A landscape with many peaks, sampled at points; each row gives a point and its height.
A climber steps from a point to the highest of its 2 nearest points, and stops where none of them is higher. Distance is the straight distance between rows; heights are no part of it.
(208) h=595: [130 129 114 142 114 114  90 123  58 133 153 162 127 185 185 163  85 118
 134 159  89  84  90]
(307) h=23: [ 88 131 133 106 128 146 100 100 127 177 125 174 116 118 111 146 144 135
 134 214 143  68  83]
(844) h=655: [150 104  71 135 132 104 133  99 101 135 124 125  77 156 180 120 120 128
 126 160 144 192 115]
(287) h=661: [104  92 135  96 153 162 137 159 106 121 114 132 149 160 163 182 127 155
 132 181 107 159 117]
(796) h=241: [132 176 151 176 116  86 138 145 134 153 144 108 110  96  92 139 129 145
 146  61 132  51 169]
(961) h=401: [159 150 169 168 130  82 125 124 133 130 142 133 105  91  63  52 112  84
 137  46 173 112 159]
(149) h=620: [115 188 164 127 134 172 167 102 104  64 145 151 178 109  81 113 113  90
 123 104 171 175 118]
(433) h=538: [165 138 173 118  87  95 169 126 143 110 139  98 156  88  77 126 131 151
 139  62 115  78 157]
(735) h=548: [104 189 153 124 115 178 163 143 136 108 138 121 169 117  79 129 148 114
 142 126 143 127 148]
(815) h=489: [142 120  66 165 117  98 113  88 126 169 132 143  75 135 164 106 109 108
 146 162 153 127 102]
(1079) h=533: [125 137  90 165 132 121 104 101 120 164 130 140  86 138 171 130 106 127
 138 155 139 100 105]
(13) h=275: [125 136 131 134 155 109  83 105 141 184 113 124  57 143 135  83 130  95
 125 132 149 123 132]
(915) h=690: [126 175 168 127 141 145 159  98 118  60 145 136 190 115  95 103 113 107
 101  71 141 167 142]
(489) h=391: [143 177  86 190  82 151 158 135 142 125 142 150 138  96 118 131 125 105
 179 131 147 124 127]
(799) h=344: [157 134 156 158 130  56 130 146 143 133 139 109 122  98 105 105 112 158
 108  20 121  87 171]
(635) h=572: [164  71 130 118 108  70 112 129 121 137 120  91 103 140 155 105  87 131
  97 117  95 118 112]
(125) h=310: [164  84 154 130 119  77 140 121 138 146 128  92  84  97  93  72 125 132
 130  75 145  73 156]
(210) h=634: [ 85 105 156  91 170 180 125 165 120 126 102 122 162 160 140 171 137 150
 124 155 102 141 143]
(47) h=183: [ 86 159 117 135 203 172 108 114  73 125 141 143 128 193 187 167 121 167
 128 160 134  97 135]
(48) h=564: [140 121 147 112  75 143 122 138 160  99 121 160 205  90  87 121 121  98
 119  76 100 150 122]
(45) h=207: [108 191 139 127 142 146 156 101 152 139 148  91 111 107  85 113 163 152
 132 164 179  71 141]
(245) h=600: [108 130 132 109 173 152 121 119 133 142 104 126 103 151 140 126 152 109
 120 158 127 167 130]
(359) h=68: [127  78 152 109 107  98 107 102 116 176 119 144  77 118 108 118 116 127
 142 191 130  43  94]
(992) h=511: [118 171 139 114 175 167 117 129 139 110 115 146 136 148 108 114 158  87
 122  87 137 204 145]
(896) h=148: [112 171 148 124 145 129 151 109 133 132 128  76 110 138 139 122 128 147
 109 126 124  91 149]
(220) h=165: [123 182 163 142 122 116 124 151 142 161 133 120 109  97  69 121 144 127
 152  73 131  65 173]
(1069) h=332: [ 93 151  78 150 143 178 129 125 134 156 136 171 132 135 152 169 150 139
 153 180 148 136 100]
(1072) h=291: [141 175 155 175 108  76 146 146 139 130 144  97 133 102 115 133 120 150
 123  36 109  73 171]
(60) h=109: [135 113 148 121 108 114 129 119 161 150 118 116  99 108  87  82 138 105
 140 172 157 123 121]
(920) h=642: [121  93 141 106  82 137 109 163 105 149 131 132 159 149 158 186  99 131
 119 147  73  96 104]
(858) h=262: [100 152 114 131 152 159 164 121 141 113 128 118 127 131 129 135 147 147
 134 181 154 132 121]
(921) h=378: [119 150 153 129 148 113  98 136 140 181 110 118  75 125 113  99 125  98
 122 102 116  96 136]
(866) h=224: [111 176 155 135 151 106  91 151 132 191 110 126  74 112  83 115 131 120
 141  87 137  61 163]
(1030) h=221: [138 104 143 137 132  97 106 112 127 182 120 116  60 112 128  94 109 121
 143 134 151  56 131]
(774) h=640: [111 114 126 130 130 167 173 152 124  77 121 129 179 129 128 152 137 141
 144 151 126 180 133]
(113) h=163: [ 97 166 150 120 161 124 130  96 100 128 140  92 106 154 173 145 117 164
 102 148 127  76 137]
(640) h=680: [152 118 124 173 134  80 102 135 137 172 117 120  69 117 117  58 112  97
 140  86 157 106 146]
(427) h=318: [141  91 122 130  77  96 147 129 147 117 105 156 115  96 110  87 139  88
 152 165 139 213 101]
(438) h=152: [ 98 176 137 114 139 161 126 114 143 174 139 126 114 104  80 140 155 141
 144 179 153  57 119]
(1071) h=438: [169 101 183 107 100  92 161 124 141 137 135  93 111  91  62 101 143 140
 146  79 133  61 157]
(757) h=428: [170  93 161 135 121  63 125 130 149 128 121  96 117 103 106  72 112 130
 103  38 123  93 158]
(217) h=346: [125 150  54 169 124 168 139 129 134 134 139 174 127 126 151 162 154 117
 173 175 147 164 101]
(830) h=578: [162 111  67 135 138 159 129 147  87  98 114 157 124 171 167 195 173 125
 139 103 129 224 148]
(678) h=299: [118 112  72 157 108 120 131 123 121 151 130 179 119  98 159 151 133 135
 159 221 147 138  70]
(122) h=134: [124 147 133 115 152 130 141 132 127 107 127  76 140 149 166 134 128 141
 100  99 106 139 143]
(269) h=430: [115 150 122 156  69 159 153 157 141 119 130 155 158 100  99 140 127  96
 173 122 126 132 120]
(924) h=278: [109 130  89 138 121 134 158 120 145 123 133 140 116 105 142 126 147 145
 148 220 158 141  98]
(560) h=93: [156 118 101 120 103 125 118 126 146  76 151 128 190 128 151 134 115 136
  90  57  88 179 133]
(680) h=559: [113 163 139 126 159 145 119 126 145 147 109 122 108 145 120 100 149  93
 118 118 130 157 140]
(546) h=696: [116  86 121 114 107 109 142 137  94 115 129 132 125 150 178 164 116 153
 126 206  92 144  94]
(285) h=729: [128 119 178  84 133 121 101 135 170 147  91 108 133 109  80  92 137 111
  98  76 106 110 144]
(234) h=281: [138  95  88 136  84 112 151 133 130 103 113 169 116 123 140 123 158 101
 157 168 131 234 107]
(1016) h=545: [110 189 153 128 159 175 131 123 123  84 130 145 147 128  82  92 147  73
 122 110 166 192 138]
(184) h=712: [147 111 166 104  89 120 101 120 175  99 125 162 187  76  75 104 109 112
 109  44 108 121 125]
(407) h=619: [148  77 120 116 125  87 114 111 121 144 111 107  79 150 168 110 107 119
 112 153 117 164 107]
(766) h=516: [162  95 138 127 113  83 109 134 152 144 109  95 110 117 138  97 106 128
  94  69  98 115 135]
(101) h=365: [131 158  73 176 103 142 155 124 137 131 136 155 114 110 132 126 137 104
 173 156 155 157 108]
(784) h=77: [164  73  62  99 143 133 106 157 123  59 172 111 192 154 178 183 118 177
  87  90  90 213 121]
(35) h=373: [127  83 101 135 100  96 136 118 140 141 115 146  84 112 139  94 137 110
 148 203 149 179  95]
(973) h=624: [131 176 174 116 128 129 159 109 145  80 132 106 181 106 107 104 125 126
  93  65 134 134 161]
(783) h=220: [ 90 173 141 111 199 189 153 136 131 105 122  99 145 153 128 143 149 167
 124 134 138 122 166]
(889) h=240: [ 92 191 145 112 174 177 157 115 143 123 133 104 128 133 100 122 157 155
 127 163 169  97 145]
(191) h=660: [126  84 104 122 135 144 174 160 109  72 117 138 167 141 156 169 137 158
 150 172 124 207 125]
(758) h=126: [130  87 126 129 126  93 114  94 113 179 117 131  73 131 130  98 108 126
 135 181 143  74 103]
(12) h=194: [ 92 137 125 122 224 192 107 135  80 122 124 119 141 191 168 187 120 168
 141 137 138 133 165]
(385) h=84: [157 102  71 110 120 139 101 123 152  54 176 133 209 130 161 162 116 161
  87  53  93 205 132]
(555) h=528: [130 124 179 103 149 100 100 132 152 165  99  93  91 117  94  74 134 106
 106  92 126  98 154]
(396) h=423: [150 115  86 161  99 105 132 104 143 153 124 140  85 117 124  79 129  94
 154 169 157 171 111]
(1068) h=397: [142 102 142 151 148  87 105 125 137 187 133 120  52 108  98  67 120 111
 143 105 173  64 147]
(353) h=590: [ 86 135 153 109 121 186 149 169 132 123 116 123 177 128 113 169 149 135
 130 134 105 131 145]
(454) h=591: [165  85  82 126 169 150 121 146  85  89 102 156 112 175 166 198 176 141
 140 139 154 229 143]
(965) h=219: [156 129 169 133 113  92 121 123 147 116 119 121 119  93  69  52 116  90
 126  66 150 123 143]
(348) h=120: [161 112 106 124 112 100 165 105 125  68 132  99 144 142 153  90 110 137
  98  99 119 199 135]
(194) h=74: [152  75  87  87 149 126 110 153 134  73 174  85 189 156 182 187 103 183
  66 107  82 180 111]
(310) h=635: [106 110 119 107 184 157 112 126  94 134 107 152 114 174 168 160 141 138
 136 180 128 166 116]
(90) h=182: [126 117 125 132 132 121 102 103 159 182 118 134  74 124 105  73 137 100
 137 178 167 124 111]
(59) h=602: [ 99 161 142 132 140 194 168 151 123  72 134 142 187 122  90 144 152 125
 159 145 151 162 136]
(351) h=98: [138 106 156 120 114 108 123 129 158 132 105 123 111 114  83  72 134  83
 116 122 135 144 126]
(249) h=570: [117 134 100 144 116 117 102  97  88 149 133 150 103 156 175 148 104 136
 138 181 123  69 100]
(586) h=127: [142 136 117 128 140 125 152 119 134  92 127 104 136 145 148 106 121 120
  99 101 116 184 146]
(945) h=615: [130  91 144 117  92  97 102 134  78 132 139 136 127 164 169 171  84 126
 118 169  87  78  94]
(1010) h=555: [142 111 171  88 104 120  98 122 182 117 104 124 159  98  69  96 125 108
 105  65 103 121 132]
(289) h=679: [137 103 143 110  84 125 107 159 117 158 131 115 144 131 139 175  99 132
 120  94  68  71 119]
(968) h=108: [167 113 115 127  82 111 160  93 131  50 136 129 181 111 137 104 102 134
  97  77 104 181 118]
(132) h=673: [156 148 138 184 133  83 117 141 136 149 137 136  85  96  86  48 122  94
 148  75 185  94 161]
(375) h=17: [107 109 140 114 115 112 100  87 116 160 130 180 117 126 133 133 121 141
 138 220 129  55  80]
(980) h=678: [121  66 112 108 144 126 137 164  90 100 126 135 145 163 175 174 130 156
 124 188  98 184 106]
(229) h=314: [ 97 123  75 145 131 140 118 117 110 154 131 190 134 122 168 167 140 155
 152 221 137 113  74]
(1032) h=675: [128 108  86 141 126 115 147 108  94 123 141 126 102 162 188 136 111 146
 124 188 130 149  97]
(563) h=639: [140 114 136 123  69 132 123 163 138 134 140 108 177 111 132 174 109 132
 124  75  80  93 134]
(362) h=206: [ 77 165 147 110 195 184 128 145 105 133 123 106 145 165 160 175 129 164
 112 128 114  98 153]
(544) h=69: [138  82 102 106 123 143 100 168 137 112 154 111 196 148 172 180 114 148
  82  95  70 162 117]
(151) h=609: [145  84  93 106 164 141 111 131  85 123 101 162  96 180 180 186 166 124
 134 163 131 202 121]
(627) h=86: [107 161 114 124 139 150 100 113 155 188 127 145 105  95  84 119 147 129
 138 204 162  74  97]
(833) h=476: [127 121 130 135  71 154 145 160 136 109 122 155 189 106 109 145 130 100
 144 117 100 166 123]
(1031) h=601: [152 133 151 118  77 110 144 150 147 122 146  97 178  98 110 164 126 158
 121  51  81  73 150]
(1042) h=174: [ 93 180 135 133 170 142 103 110  71 123 154 122 125 188 189 167 107 167
 109 149 115  56 129]
(825) h=544: [ 99 164 162 107 108 180 154 147 140 122 135 109 182 122  86 157 154 138
 129 102 112 104 158]

Where does a climber stop that starts at each point below?
(385): (889)
(896): (889)
(60): (285)
(307): (889)
(992): (546)
(375): (640)
(454): (546)
(924): (184)
(830): (546)
(35): (289)
(825): (546)
(1071): (289)
(220): (757)
(101): (184)
(351): (640)

Call two points neighbours if one is among the 2 nearest of the other. Go from one point of each pair to the other, from neighbour to neighbour, staying as high as possible. Name the lowest point that can't be avoided.
(285), (640): (351)
(184), (289): (220)
(285), (184): (1010)

For each start below, name every point that the climber comes to, in order.
(784): (385) (560) (968) (348) (586) (122) (896) (113) (1042) (47) (12) (362) (783) (889)
(125): (1071) (433) (1031) (563) (289)
(427): (35) (396) (815) (1079) (249) (208) (945) (920) (289)
(234): (35) (396) (815) (1079) (249) (208) (945) (920) (289)
